Each row is a point on a landscape with many valleys, with its height.
A ball rolls from a point to the lowest of its 2 nearest points, and stops where none of them is lower. Distance is the straight distance between rows; heights are no part of it.
(107) (h 263): [ 4.59  2.63  0.73 -0.02 -2.93  8.19 -1.98 -1.82 -3.23 -0.13  1.32  0.47
 -3.07 -1.18  1.68  0.51 -0.58  1.06  1.29 -1.02  0.81 -2.59  2.26  2.27
 -3.26  3.92  2.79  0.00  3.50]
(559) (h 543): [-3.16 -2.83 -0.88  1.33  3.24 -4.10 -0.24  0.86 -1.45  0.85 -1.39 -0.46
 -2.88  3.28 -1.28  0.51  2.49  3.52 -2.52 -1.26 -2.61  3.02 -4.14 -2.42
  3.82  3.80 -1.78 -0.12  3.34]
(607) (h 484): [ 0.24 -0.36  2.25 -4.43  0.09  0.75 -1.74  0.95 -0.01 -2.51 -3.24  1.38
  3.91 -0.17  4.20 -1.08  0.59 -2.04  3.29 -2.40  2.86  1.13  3.69 -1.34
  3.01  1.62 -1.14 -1.43 -2.42]
(69) (h 216): [ 3.57  1.82  3.41  0.60 -3.26  4.83  0.44 -0.69 -2.27  1.65  3.25 -0.77
  0.06 -1.11  2.72 -0.17 -0.72  0.33  4.34  0.27 -0.58 -0.98  0.38  4.27
 -3.43  3.11  2.22 -1.91  2.92]
(495) (h 603): [-2.09  0.35  0.20 -2.67 -0.79  4.24 -3.43 -1.94  0.08  0.02 -3.25  2.34
 -2.52 -0.39  4.44  3.74 -0.23 -1.85 -2.12 -1.84  3.31 -0.06 -0.40  0.67
  1.52  0.22  4.10 -0.07  1.64]
(20) (h 359): [ 3.69  0.22 -0.76 -0.13  1.51 -2.75 -0.48 -3.62  1.41 -2.59  2.62 -1.59
  3.56 -1.50 -2.20  0.35 -3.50 -2.68  2.12  4.15 -2.58 -0.01  4.42 -1.54
 -3.52 -4.02 -3.36 -2.16  0.25]
(257) (h 370): [ 1.15 -1.39 -0.10 -0.29  1.11 -2.30 -2.56 -2.61  2.48  0.24  0.74 -3.55
  0.69 -1.22 -0.62 -0.36 -2.06 -4.02  2.55  0.86 -1.26 -1.31  3.28 -1.61
 -3.71 -3.16 -2.08 -1.64 -0.07]
(147) (h 105): [-0.09  0.50  2.06 -2.12 -0.05  1.40 -1.09  1.36  1.33  0.60  1.58 -1.10
 -0.21  1.21  3.42 -3.05  2.09 -0.73  1.41 -3.51  0.59 -1.14  1.14  0.32
  1.67  0.59  1.06 -0.73  0.45]
(36) (h 429): [-0.39  1.50 -1.89 -0.84 -1.05 -1.37  1.28 -2.22  1.03 -2.06 -4.02  0.86
  1.20 -0.38 -1.65  2.28 -1.07 -1.91  0.62 -0.33  0.89 -0.35 -0.24 -0.39
 -0.39 -2.84 -2.85  0.74 -0.58]
(660) (h 183): [ 4.13  4.59 -0.75 -0.64 -4.36  1.38  0.34  2.77 -0.62 -2.70 -0.11 -3.29
 -2.31  1.50  1.12  0.92 -1.06  0.60  3.53  1.37  0.38  2.52  0.48  0.95
 -1.14 -0.81 -0.61 -2.18  4.73]
(893) (h 518): [-2.51 -2.66  0.42  4.03 -0.25 -0.26  0.08  1.83 -1.56  3.97  0.84  0.92
 -0.83  1.50 -0.18  1.56  0.67  1.04  1.49  1.21  0.47 -1.03 -0.86  1.08
  0.78  1.85  4.45  2.34 -0.76]
(302) (h 491): [-1.69  3.18  0.65 -2.13  0.03  2.08  0.42 -2.86  1.16 -3.45 -1.45 -2.74
  0.23  0.20  2.15  3.40 -1.84 -0.41 -1.66  1.26  0.58 -3.27  2.57 -2.68
  0.08 -4.05  1.86  2.10 -1.22]
(962) (h 207): [ 3.44  2.10  0.50  0.22 -2.06  1.17  0.53  0.80  0.11 -3.66  3.36  3.28
 -0.21  0.29  1.10  1.09 -0.59 -0.85 -0.09  3.16  1.59  1.96  1.09 -0.52
  1.47  0.95  3.06  1.94 -0.13]
(457) (h 296): [ 2.12 -1.91 -0.53  1.75  2.00 -4.25  1.38  0.32  1.24 -2.24 -0.89  2.00
  2.80 -1.22 -3.21  2.09 -0.86  0.50  0.18  4.35 -0.97  2.75 -0.49 -0.83
  0.24 -1.33 -1.95 -1.86 -2.37]
(850) (h 525): [ 0.43 -1.80 -3.24  1.99 -3.79  0.44  0.70  0.84 -2.99  1.72 -3.69 -0.36
 -0.53  0.54 -1.90  0.53  0.34  0.56  2.88  2.05  1.04  2.08  0.08  0.71
 -3.95 -3.76  0.49  0.52  0.67]
(889) (h 441): [-5.58 -1.58  2.58 -1.12  3.82  0.58 -0.23 -0.37 -1.85  1.93  0.07  1.15
  1.84 -0.45 -1.21 -2.19  0.73  0.40 -0.44 -2.83 -2.75 -2.11 -1.87 -0.27
  1.80  2.26 -2.75 -2.02 -0.04]
(966) (h 653): [-0.16  0.18 -2.08  2.42 -1.94 -0.59  2.42  0.05 -1.64 -2.24  0.84 -0.02
 -0.92 -0.54  0.11  3.37 -0.92  3.24 -2.07  2.05  0.90  1.94 -3.82  0.95
  0.44  0.23  1.84  2.12  0.42]
(717) (h 495): [-0.21 -1.66 -0.57  1.97  0.04 -1.37  0.01  1.83  0.27  1.42  3.31 -0.76
 -5.99  1.27 -3.28  0.61  2.07 -0.44  1.18  0.22 -2.92  2.51 -3.00  1.13
 -0.38  5.49 -1.62  2.29  2.74]
(718) (h 162): [ 3.49  1.84  0.85 -1.99 -1.67 -2.51 -0.03  0.67  2.18 -3.41  3.65  2.41
  0.21  0.49  0.92 -0.64 -1.17 -3.95  2.33  0.37  1.82  2.06  2.42  1.66
  2.18  1.02  0.83 -0.28  0.58]
(977) (h 624): [-2.85 -0.99 -2.26 -3.03 -1.09 -0.55 -0.62 -0.41  0.63 -1.15 -2.15  1.85
 -3.02  0.03  1.61  3.57 -0.29  0.17 -3.23 -1.43  3.62  2.42 -1.80  1.17
  2.59 -1.24  2.98  0.20  0.80]
(306) (h 345): [ 1.62 -0.62 -0.94 -0.46 -1.61  5.61 -3.87  2.78 -1.06  1.25  1.00  2.09
 -3.41  1.77  1.12 -1.99  0.80  2.76 -0.67 -0.83  0.86 -0.93  2.01 -2.85
  2.42  1.58  3.03 -0.06  1.73]
(623) (h 236): [ 0.08  0.58  2.39  1.53  2.11 -4.15  4.36  0.19  0.77  0.01  0.09 -1.36
  5.15 -1.56 -0.92 -2.02 -1.60  0.29 -1.76  0.72 -1.37 -1.66 -1.07  2.08
 -2.85 -3.61 -0.65 -0.52 -2.94]
(804) (h 167): [ 2.19  2.93  2.52 -0.55 -1.21  1.29 -1.88  1.20 -0.96  1.42  4.00 -0.67
 -0.26  0.75  2.76 -2.99  1.02 -0.56  2.26 -1.88  1.10  0.24  1.55  2.77
 -0.38  2.38  2.23 -3.97  3.22]
(941) (h 571): [-2.24 -1.97  4.65 -0.74  1.68  5.89 -1.20 -3.12 -0.96  2.97 -4.15  2.24
  1.23 -1.28  4.48 -0.71 -0.90 -2.50 -2.39 -2.35  0.63 -3.52  2.34 -0.51
 -0.73  0.52  3.17  1.25  0.10]
(943) (h 206): [ 2.98 -0.46  0.15 -1.96 -1.58 -3.53  0.03  0.96  1.92 -2.32  0.47  0.94
 -0.42  2.09 -0.65 -0.90  1.54 -2.69  0.99  0.42  2.03  3.78  0.55  0.09
  1.23 -1.32 -0.97 -2.00 -0.07]
(1080) (h 229): [-2.01  0.38  2.16 -0.33  0.97 -0.96  3.85 -0.20 -2.20 -0.15 -2.36 -1.03
  1.27  2.12 -0.43 -1.89  1.36  0.21  0.95 -0.30 -1.81  0.22 -1.19  0.53
 -1.44 -2.48 -2.53  0.05  1.70]
(184) (h 503): [-1.20 -2.80  1.20  1.76  3.01  0.78 -1.16  0.22 -4.80  1.44 -1.63  1.82
  2.90 -4.80  3.07 -1.96  0.91  2.94 -5.23  0.48 -0.27  3.02 -2.77 -3.28
  1.56  2.33 -0.32  1.57 -1.26]
(514) (h 537): [-3.24 -4.14 -0.57  4.56  0.77 -1.54  1.37 -0.35 -4.29  2.15  1.18 -0.23
  0.35  1.91 -3.02  1.77 -1.23  3.56  0.08  3.04 -2.46  0.19  0.18 -0.59
  0.03  1.74  3.29  3.41 -1.90]
(318) (h 358): [-4.02  0.99  0.88  1.28  0.35 -0.98 -1.51  1.06  1.38  1.56  1.63 -0.53
 -1.32  0.19 -1.62  2.32 -1.54  0.02  1.07 -0.81 -0.59 -1.54 -3.89  3.03
  1.50  2.73  1.27 -1.50  2.79]
(597) (h 544): [ 0.97  1.08 -5.22  2.86 -2.50  0.66 -0.19  0.59 -0.56  0.24 -1.01 -1.08
 -1.62  0.78 -3.66  2.20 -1.52  0.36  1.66  3.03 -0.84  0.73  0.12 -0.56
 -2.57 -1.99 -1.51  0.34  1.52]
(220) (h 222): [ 5.11  7.10 -2.76 -0.88 -2.33 -0.67  0.84  2.22  0.07 -1.84  3.23 -4.10
 -3.68  1.75 -0.76 -0.73 -1.27  0.96  2.36  1.92 -1.44  1.57  2.31  0.98
 -3.70 -1.08 -0.64 -0.46  4.04]
(1045) (h 339): [-0.86 -1.45  1.40  1.02  1.05 -1.13 -0.65 -0.90  3.39  1.68 -1.72  0.52
  2.18 -0.30  0.22 -1.10 -1.40 -5.79  3.01 -0.95 -0.64 -2.26  0.77  1.40
 -0.28  0.21 -1.11  1.44 -0.86]
(919) (h 498): [-2.81  0.27  3.76  3.46  0.08  1.27  1.99  1.81  0.09  5.29  0.72  0.14
  0.79  2.05  1.55 -0.19  2.15  0.18  2.38  0.03  0.36 -3.10 -2.24  3.71
  1.16  1.76  5.14  0.77 -0.53]
(776) (h 492): [-2.90  2.31  1.83 -1.50  0.67  1.36 -3.55 -0.82 -1.10  0.51 -0.83 -3.06
  3.09 -3.00  2.48  2.19 -0.78  0.87  2.78 -0.62  0.51 -2.99  1.97 -0.82
 -0.41 -0.67 -0.43 -3.23 -1.79]
(911) (h 414): [-1.85 -2.00  2.32 -2.94  1.14 -2.58 -0.31  2.53 -1.25  1.00 -1.18  0.21
  2.36 -2.34  3.64 -1.46  2.29  1.30 -3.55 -1.12  2.88  3.59 -1.70  0.40
  0.44  0.56  1.15 -1.05 -2.52]
(455) (h 558): [ 1.73 -3.72 -0.56 -1.73  2.65 -2.73  4.00 -0.32  0.45 -3.36 -3.96  3.78
  1.56  1.12 -0.96 -0.07  0.83  5.47 -5.03 -1.70 -0.80  3.42 -2.14 -1.49
  5.12  1.27 -2.43 -0.09 -1.93]
(23) (h 638): [-0.74  2.27 -2.84  1.05 -1.21  0.38  3.03 -0.99 -1.60 -2.37  0.35  1.75
  2.20 -0.91 -1.22  2.16 -2.14  4.02 -0.71  1.28 -0.20 -1.98 -1.02  0.76
 -0.28 -1.56  1.43  2.07 -0.62]
(1061) (h 642): [ 0.13 -0.88 -3.96 -0.23 -3.68  0.55 -3.21  0.21  0.65  0.03  0.08  1.66
 -5.86  0.39 -0.35  3.47 -0.99 -1.37 -2.98  0.51  3.94  2.62 -0.53  0.22
  0.42  0.11  2.98  1.39  2.16]
(562) (h 531): [ 2.25 -1.71  2.26 -3.31  2.00 -1.37  3.29  1.47  1.51 -3.13 -4.21  2.87
  4.37 -1.05  0.82 -0.58  0.93  2.29 -2.81 -1.40  0.69  2.31 -0.74 -0.71
  3.61  1.64 -3.96 -1.63 -4.01]
(439) (h 264): [ 3.94  3.84 -2.80  0.55 -1.84 -3.00  1.19  0.45  2.84 -1.82  3.11 -2.72
 -3.59  3.80 -3.29 -0.88 -1.39 -1.21 -1.05  1.93 -0.79  0.27  2.38  0.14
 -2.68 -2.83 -0.26  0.06  2.05]
(415) (h 130): [ 1.85  1.83  1.15 -0.33 -4.22  3.52  2.45  4.66  0.36 -0.76  0.11 -1.41
 -3.88  3.85  1.14  0.56 -0.90  0.62  2.08  1.13  1.17  2.12 -2.18  2.96
  0.23  2.19  2.08 -1.24  4.37]
(901) (h 279): [-0.32  2.03 -1.14  2.58  2.82 -2.37  1.50 -2.77 -2.15  1.84  0.44  3.66
  3.71 -2.91 -1.18 -0.87  0.30 -2.56  0.49  4.19 -1.65  1.81  0.95  0.13
 -2.05  0.24 -0.31  2.73 -2.73]
(608) (h 304): [ 2.74  3.65  0.41 -1.73 -1.59 -1.84  1.95 -1.36  2.25 -3.77  2.38 -1.89
 -0.43  1.90 -0.41 -0.25 -2.15 -1.78 -1.55 -1.67  0.41 -1.14  1.09  1.06
 -0.82 -2.88 -1.23  0.44  2.01]
(102) (h 453): [-0.52 -0.58  0.79  3.74  1.47  1.41 -0.45 -0.34 -0.80  2.97  5.86 -2.11
 -2.86  0.06 -2.63 -3.05  2.35 -0.43  2.14  2.67 -3.71 -1.96  2.00 -0.90
 -1.55  2.12  0.41  2.75 -2.53]
(38) (h 433): [ 1.47 -0.71  1.55  0.71  0.79  2.26 -3.02  0.16  0.52  0.24  6.00 -0.95
 -2.46 -0.45 -1.12 -2.63  2.20 -0.82  0.84  1.62 -1.79 -0.68  2.24 -3.40
  0.37  1.00 -0.65 -0.62 -1.07]
(105) (h 483): [ 0.86  2.16 -2.12  0.10 -1.74  0.55 -3.10 -0.30 -2.21  1.73 -1.23  1.09
  1.78  0.78 -0.36 -0.42 -1.76  0.33  5.49 -0.87  0.68 -1.60  3.15  0.45
 -1.64 -1.26  0.08 -2.31  2.37]
(378) (h 462): [ 0.58  1.89 -1.29 -1.28 -0.77  0.64  3.32 -1.69  3.79 -4.54 -2.79 -1.66
  2.14 -0.60 -0.52  2.16 -2.71 -0.19 -2.55 -0.83  0.41 -3.80 -0.52 -0.77
  1.63 -3.10 -0.97  1.96 -2.03]
(556) (h 255): [ 2.67 -3.98 -2.24  1.30  0.21 -4.64  0.49  0.70  1.03 -1.43  0.87  2.95
  0.01  0.64 -2.67  0.09 -0.18 -0.20 -1.74  2.44  0.43  4.47 -1.71 -0.64
  1.42 -0.87 -0.22 -1.77  0.99]
(323) (h 378): [-1.54 -2.58 -0.39 -0.81  0.21  3.49 -2.19  0.99 -1.52  0.96  0.41  2.19
 -4.28  3.07 -1.27 -2.96  1.24  0.69 -0.42 -1.62 -1.92 -0.84  0.87 -3.26
  1.37  1.25 -0.80  0.24  3.76]
(865) (h 311): [-0.70  0.80  0.77  3.29  2.50 -1.66  0.07 -1.82  0.57  3.21 -2.47  1.12
  2.69 -3.02  1.09 -0.71  0.37 -4.95  2.39  1.25 -0.57  0.70  0.17  1.43
 -2.90 -0.71 -0.45  1.86 -0.80]
(588) (h 553): [-2.09 -2.34  2.97 -1.48  2.52  3.47 -2.38 -0.98  0.05  2.53 -1.95  1.63
  2.34 -2.62  4.60 -4.42  0.21 -1.30 -4.54 -2.19  0.53 -2.07  0.51 -1.86
 -0.21 -1.13  1.74  1.58 -0.33]
(864) (h 392): [-1.36  3.86 -2.94  1.69 -0.68 -0.44 -0.55  2.15  1.20  2.27  2.27 -2.21
 -0.90  1.47 -1.03  0.56 -0.16  3.97 -1.04  0.09  0.52 -4.01  0.89  0.41
 -0.57 -2.44  4.32 -0.75  0.42]
(883) (h 587): [-0.88 -2.64  2.52 -0.63 -1.30  5.29 -1.48 -2.02 -0.78  0.43 -2.19  1.39
 -0.72 -0.57  3.54  1.25 -1.15 -2.64 -0.27 -2.68  1.99 -2.24  0.19  2.22
 -1.14  0.27  2.88  0.66  1.93]
(412) (h 369): [ 4.72 -1.14  1.07 -0.70  0.49 -1.75 -0.40 -0.67  4.18 -1.46 -0.67 -3.07
  0.04  3.46  0.49 -3.02 -0.31 -5.16  2.36 -1.52 -1.42 -1.38  1.81 -1.42
  0.27 -1.03 -4.40 -0.67  1.62]
(180) (h 410): [-4.54 -1.14  1.32 -0.70  2.66  3.07 -1.97  0.40 -2.79  3.50  1.48  0.59
 -1.04  1.57 -0.48 -3.85  1.41  3.45 -1.38 -2.93 -2.78 -2.61 -0.12 -1.93
  0.49  0.62 -0.19 -1.01  2.21]
(122) (h 432): [-2.33 -0.85 -1.69  1.53  0.08 -2.95  0.62  0.18  1.36  3.12 -0.90 -1.67
 -0.59  1.22 -4.16  2.75  0.44 -1.74  5.40  0.27 -1.20 -0.94 -0.84  2.23
 -0.91 -0.22 -1.61 -2.00 -0.59]
(998) (h 504): [ 2.46  0.60 -2.32  1.43 -4.08  3.15 -0.58 -0.25 -2.97  0.79 -1.37 -1.25
  1.74 -1.27  0.79  2.46 -1.79 -0.17  5.88  2.37  1.58  0.81  2.45  1.64
 -3.91 -2.02  1.58 -1.34  0.52]
(319) (h 172): [-0.36  2.56  1.96 -0.84  2.73 -2.98  3.01  0.36  0.28 -0.08 -1.66 -2.23
  3.91 -0.81  1.62 -2.30  0.67  0.91 -1.51 -1.16 -1.56 -1.24 -1.91 -0.01
 -1.37 -3.69 -2.83 -2.35  1.60]
(236) (h 368): [-3.21 -2.69  1.97 -2.11  2.45 -0.75 -1.93 -0.68  3.03  0.43 -5.19  3.06
  2.99 -1.35  0.89  0.18 -1.48 -5.59  1.27 -1.23  0.66 -1.40  1.34 -0.68
  1.58  2.27 -2.36 -0.66 -1.68]
(663) (h 262): [ 0.04 -1.37 -3.02 -0.63 -2.34  2.02 -3.69  1.98  0.47  1.25  0.91 -2.81
 -7.63  1.58 -3.31  0.74  0.24  0.73 -0.32 -0.43  0.37  0.63 -0.48 -0.92
 -0.18  1.39 -1.24 -1.16  1.64]
(200) (h 233): [-2.95  0.01  2.44 -0.35 -0.31  0.31  4.70  0.84 -4.30 -0.46 -0.10 -0.31
 -1.29  3.79 -0.66  0.19  1.00  3.38  0.41  0.30 -1.66  1.59 -1.61  1.32
  0.98  1.05  0.77  1.27  2.25]
(452) (h 342): [-1.09  0.91 -2.05  1.52  0.05 -2.05  1.91  2.26  1.84  1.69 -0.21 -1.78
 -0.07  0.99  0.93  1.20  2.93  3.92 -2.17  0.55  0.74 -1.46 -1.66 -0.58
  0.59 -2.07  2.93  1.37 -3.12]
(1087) (h 497): [ 0.10  0.39 -1.72 -2.17  1.53  0.57  0.52 -1.52  3.91 -1.67 -3.49 -2.06
  1.46 -2.99  0.96  1.62 -0.20  1.18 -4.70 -2.69  0.49 -3.27 -0.02 -2.96
  0.06 -3.41 -1.55  2.68 -4.92]
(603) (h 307): [ 1.32  0.69  1.15  0.11 -2.04  6.48  0.17  0.05 -2.39  0.53  2.04  2.51
 -2.06  0.03  1.86 -1.56  0.66  2.65  0.07 -1.43  0.37 -2.33  1.02  0.96
  0.61  1.95  3.42  1.40  1.82]
(1060) (h 431): [-0.06  1.18 -2.54  2.50 -0.36  0.75 -1.83 -0.34  0.64  0.47  3.89 -3.51
  0.81 -1.78 -1.29 -0.92  0.29  2.87 -0.12  0.77  1.11 -4.24  1.36 -1.01
 -2.87 -2.11  0.83 -0.49 -3.18]
(1074) (h 563): [ 4.87  5.01 -6.46  2.61 -3.19 -0.01 -1.23 -1.09  1.03 -2.68 -0.85 -2.20
  0.59  0.12 -0.96  1.29 -3.45  0.39  0.63  2.73  0.00 -0.55  1.72 -1.33
 -2.73 -3.89 -1.40 -0.05  1.52]
(410) (h 474): [-0.59 -2.29 -1.48  3.10  0.76 -1.52 -0.41 -0.91 -0.42  2.18  3.24  0.71
 -3.86  0.50 -4.35 -0.75  3.25 -0.32  1.30 -0.19 -2.13  0.11 -0.25  0.54
 -0.55  2.51 -1.15  3.28 -1.42]
(156) (h 667): [ 0.54  0.06 -2.57  4.57 -2.90  0.58  1.00  0.34 -2.04 -1.18  1.30  0.30
 -3.80  0.19 -1.26  4.68 -3.63  1.73 -2.36  4.61 -0.07  4.13 -3.42  1.28
 -1.15  3.40  3.78  3.23  3.58]
(1020) (h 620): [-1.31  1.02 -2.20  1.38  0.81 -1.34  3.88 -2.95 -2.50 -1.30 -0.36 -0.02
  3.85 -2.76 -2.30  1.47 -0.40  4.45 -2.21  1.50 -0.49 -1.06 -1.08  0.46
 -3.15 -0.94 -0.98  2.42 -4.76]
(103) (h 461): [ 0.98  0.31 -1.89 -2.69 -1.54  1.25 -2.81 -0.29 -1.21 -0.43 -2.53  2.64
  1.29 -0.72  1.00 -0.17 -0.41 -2.47  4.43 -2.31  1.85  0.20  2.53 -0.23
  0.54  0.29 -3.02 -1.19 -0.13]
(912) (h 341): [ 1.59  0.27  1.09 -1.68  0.79 -3.83 -1.00 -2.07  2.09 -0.55  1.33 -2.45
  0.28  3.03  0.18 -2.64 -1.68 -4.10  1.13 -2.40 -0.01 -1.91  3.52 -0.57
 -1.78 -4.52 -1.01 -0.30  1.33]
(611) (h 508): [-0.74  0.40  3.04 -6.05  1.78 -0.17  0.56  2.17 -0.23 -1.97 -3.46  2.45
  6.39 -2.50  2.89 -0.75  0.32  1.00 -1.75 -1.75  1.21  1.93  1.46 -0.93
  3.26  2.69 -2.28 -1.94 -4.48]
(577) (h 464): [-0.53  1.16 -1.36 -0.49  1.07 -0.31 -2.54 -0.86  0.84  0.31 -0.57 -4.77
  2.45 -2.88 -1.44  1.64  0.71  2.59  1.60 -0.39  0.54 -3.81  2.50 -1.64
 -1.75 -2.31 -2.06 -2.11 -3.75]
(755) (h 413): [ 4.04  2.18 -0.74  0.35 -0.69  0.82 -4.35  0.93  3.36 -0.88  5.42 -1.79
 -3.85  0.24 -0.53 -1.09  0.26 -3.47  2.41  0.95 -1.20 -1.19  1.90 -1.83
  0.96  2.52 -0.76 -1.00  1.55]
(870) (h 373): [-0.20 -4.29  3.04 -3.77  1.25 -1.81 -0.90  2.24  1.87 -0.22  0.74 -1.68
  2.05 -2.93  1.32 -0.81  0.98  2.92 -4.38 -2.11  1.73  0.74 -1.44 -0.92
  0.93 -0.64 -0.94 -2.89 -4.28]
(705) (h 288): [ 0.45 -0.89  0.37  1.97  0.32 -2.20  4.45  1.00  1.48  0.45 -1.20 -1.73
  2.13  0.94  0.13 -1.62  0.38  2.43 -2.45  0.71  0.16 -1.35 -1.37 -0.03
 -2.80 -4.58  1.23  2.50 -3.26]
(895) (h 488): [-5.97  2.78  3.44 -3.13  2.36  2.65  0.12 -2.46 -2.72  0.05 -2.92  2.18
 -0.01  0.74  1.99  1.75  1.23 -0.78  0.13 -1.25  0.12  0.20  1.23 -1.26
  2.92  0.45  1.03  0.60  1.39]
(1003) (h 245): [ 1.25  3.03 -1.26  2.17 -0.12 -0.68  0.45 -2.04 -1.59 -1.25  3.60  2.44
  1.75 -1.35 -0.34  0.12 -0.35 -1.58  0.28  6.10  0.27  2.71  2.94 -0.81
 -2.28 -0.30  3.30  2.37 -1.48]
(783) (h 529): [-1.23 -4.04  0.56 -1.49  2.98  0.73 -3.09  0.16 -1.27  0.97 -0.28  2.31
  1.39 -3.83  2.97 -3.12 -0.12  1.98 -6.84 -1.20 -0.48  1.35 -1.69 -3.61
  0.54 -0.72  1.17 -0.01 -0.42]
(396) (h 331): [ 1.99 -0.75 -0.87  1.02  0.32 -0.44  0.06 -1.79 -0.99 -1.53  1.65  0.59
  4.18 -3.01 -2.00  2.07 -2.43 -1.16  3.37  6.70 -2.70  1.92  1.65 -1.43
 -1.02 -0.94 -2.10 -2.59 -2.20]
(598) (h 517): [-1.32 -3.38 -0.24 -0.88  0.63 -1.09  0.46  1.75 -0.01 -0.25  1.69 -0.57
 -4.03  2.22 -2.09 -1.27  3.25  1.50  0.43 -1.70 -1.25  2.79 -3.55 -0.30
  1.87  3.71 -3.22 -2.30  2.59]
(1065) (h 194): [ 2.06  0.20 -3.44  0.11 -3.63  0.22 -2.69  0.68  2.87 -0.73  0.38 -1.71
 -3.66 -0.69 -1.91  1.54 -0.49 -0.86 -0.64 -2.84  1.60  0.78 -2.33  1.47
  0.15  0.52 -2.39 -2.65  1.83]
(593) (h 467): [-6.36  2.03  3.79 -2.07  4.32  1.21  0.87 -1.69 -1.05  2.39 -3.52  1.49
  2.79  0.16  1.57 -0.59  0.75 -2.18  0.10 -2.85 -1.37 -1.39 -0.77  0.00
  3.02  2.38 -1.78  0.29 -0.22]
(430) (h 29): [ 0.07 -2.24  4.30 -0.87  0.33  2.02 -0.43 -0.09  1.12  1.62  2.47  0.57
 -0.60  0.72  2.78 -4.57  2.74 -4.56  1.13 -4.06  1.11 -1.58  0.78  1.64
  1.38  2.89  1.30  1.96 -2.04]
(661) (h 476): [-1.49 -2.24 -0.17  1.78  2.27 -3.36 -0.56  0.64 -4.43  2.06  0.91  2.38
  1.70 -1.78 -0.19 -1.86  1.29  3.77 -2.31 -0.15 -0.93  3.20 -3.01 -0.91
  1.50  1.77 -0.81  0.28  0.07]
(10) (h 532): [-1.58 -2.45  1.28 -1.66  3.33 -0.78  0.99  0.15  1.27  0.50 -3.38  0.96
  1.50 -1.41 -0.25 -0.43  1.99  0.17 -3.02 -1.69 -0.66 -1.29  0.58 -2.59
  0.75 -1.11 -1.85  3.23 -5.04]
(578) (h 265): [ 2.38 -3.71 -3.21 -2.29 -2.04 -0.32 -2.06  0.81  3.44 -2.56 -0.95 -0.88
 -1.96  0.82 -2.11 -0.26 -0.60 -0.01 -3.12 -2.01  2.11  0.81 -2.11 -1.11
  1.80 -1.19 -3.50 -3.82  0.09]
(713) (h 656): [ 1.92  1.91 -4.21  1.50 -4.35  2.45 -1.71  2.40 -0.40 -0.71 -1.01  0.55
 -6.08  0.60 -0.72  3.66 -3.05  0.20 -2.26  3.53  2.08  4.57 -2.84  0.75
 -1.07  1.84  1.68  0.10  4.53]
(861) (h 446): [ 0.45 -1.54 -0.36  0.72  1.10 -2.98 -0.22  1.03 -1.34  1.78  0.17  1.90
  2.76 -3.32  0.56 -2.26  1.73  1.48 -1.91 -1.41  1.72  1.69 -1.89  0.82
 -1.68 -0.88  0.11 -0.52 -2.17]
(1032) (h 391): [ 5.98  1.49 -0.95  0.19 -0.70 -0.52 -1.84 -1.69  4.82 -2.02  2.56 -3.07
 -2.03  0.83  0.25 -0.48 -0.52 -5.38  2.88  0.06 -1.66 -0.91  2.66 -1.58
  0.53 -0.55 -2.77  1.56  1.10]
(329) (h 398): [-2.16  0.90  0.48 -2.30  2.39 -3.59  1.39 -2.02  0.92 -0.84 -4.55  3.70
  2.37 -2.42  0.46  0.48 -0.81 -3.73  0.23 -1.72  1.15  0.91 -0.61  1.69
  0.88  0.45 -2.28 -0.01 -1.14]
(497) (h 601): [ 0.84 -0.18 -1.63  3.27  1.74 -3.28  4.24 -2.46 -4.69 -1.95  0.82  1.09
  2.75 -2.56 -2.72  0.43  1.09  4.06 -3.53  1.05 -1.51  2.94 -2.45  0.52
 -0.52  1.14 -2.19  3.70 -3.37]
(647) (h 456): [-2.11  0.61  0.94  0.62 -0.54  0.15  1.54 -0.20  0.82  3.67  0.33 -0.92
 -2.49  2.53 -1.09  1.38  0.91 -3.10  7.28 -0.21 -2.05 -0.45  0.85  4.15
 -0.96  1.13  0.44 -0.05  1.51]
(1017) (h 317): [-3.94  0.71 -0.54 -0.08  0.31  0.98 -2.31  1.41  1.69  2.80  2.56 -0.59
 -5.95  1.61 -2.66  1.76  1.15  0.92 -0.18 -2.00 -0.12 -1.83 -1.03  0.98
  2.24  2.91  0.86 -0.48  1.73]
(417) (h 477): [-1.15  1.53  3.54  1.75  0.67  2.91  0.83 -0.92 -0.59  3.79  0.76 -1.51
  0.27  0.61  0.72 -0.45  2.09 -2.25  4.97 -1.38 -0.49 -3.22  0.22  3.57
 -1.05  2.63  1.06  0.73  0.11]
(878) (h 397): [-3.29 -3.33 -0.16  0.24  0.07 -2.65 -0.38  1.92  2.93  1.89 -1.35 -1.04
  0.79  1.57 -1.73  1.07 -0.47 -0.14  1.35 -0.81 -0.11 -1.95 -3.47  1.56
  2.08  0.41 -0.80 -3.03 -0.18]
(840) (h 582): [ 1.82 -0.93  0.38  0.54  2.89 -3.12  4.60 -1.85 -1.10 -2.80 -0.22  3.16
  2.24 -0.85 -2.07 -0.71  0.99  2.63 -5.03  0.58 -1.67  1.79 -1.11 -1.15
  2.45  0.27 -2.82  1.87 -3.18]
(633) (h 325): [ 1.45 -3.52 -0.60 -1.76 -0.95 -2.50 -1.36  2.08  3.34 -2.36  0.40 -2.36
  1.04 -0.35  1.02 -0.26 -0.90  1.04 -4.56 -0.46  2.20  0.21 -0.66 -1.83
  0.71 -3.11  0.34 -3.32 -2.43]
(144) (h 179): [ 0.52 -0.32  2.82  0.80 -2.58  2.47  4.83  2.57 -1.80 -0.97 -0.36  0.38
 -0.43  3.55  2.48 -2.00  0.57  1.40  2.31 -0.19 -0.41  0.87 -2.61  3.07
  0.24  0.49  1.55 -0.81  4.87]
(304) (h 509): [-3.34  2.26  2.22 -2.55  0.50  2.35  0.88 -1.60 -1.67 -1.86 -1.46  0.99
 -0.56  0.74  2.37  2.26  0.94  0.58 -2.36  2.06  1.31  0.17  2.07 -1.79
  2.30 -1.29  3.62  2.68 -1.76]

For each start below, name the point where the ball stops.
(302): (718)
(598): (912)
(180): (430)
(893): (1065)
(1087): (718)
(577): (319)
(1061): (1065)
(184): (1065)
(559): (1065)
(156): (103)

Call two points neighbours if one is among the 2 nearest of the other. Go from one point of each pair to the other, from neighbour to neighbour, staying as low as possible. Name the highest point that can't be avoided.
(103), (319): (776)
(415), (1065): (304)
(1065), (430): (417)
(319), (415): (200)
(718), (912): (257)
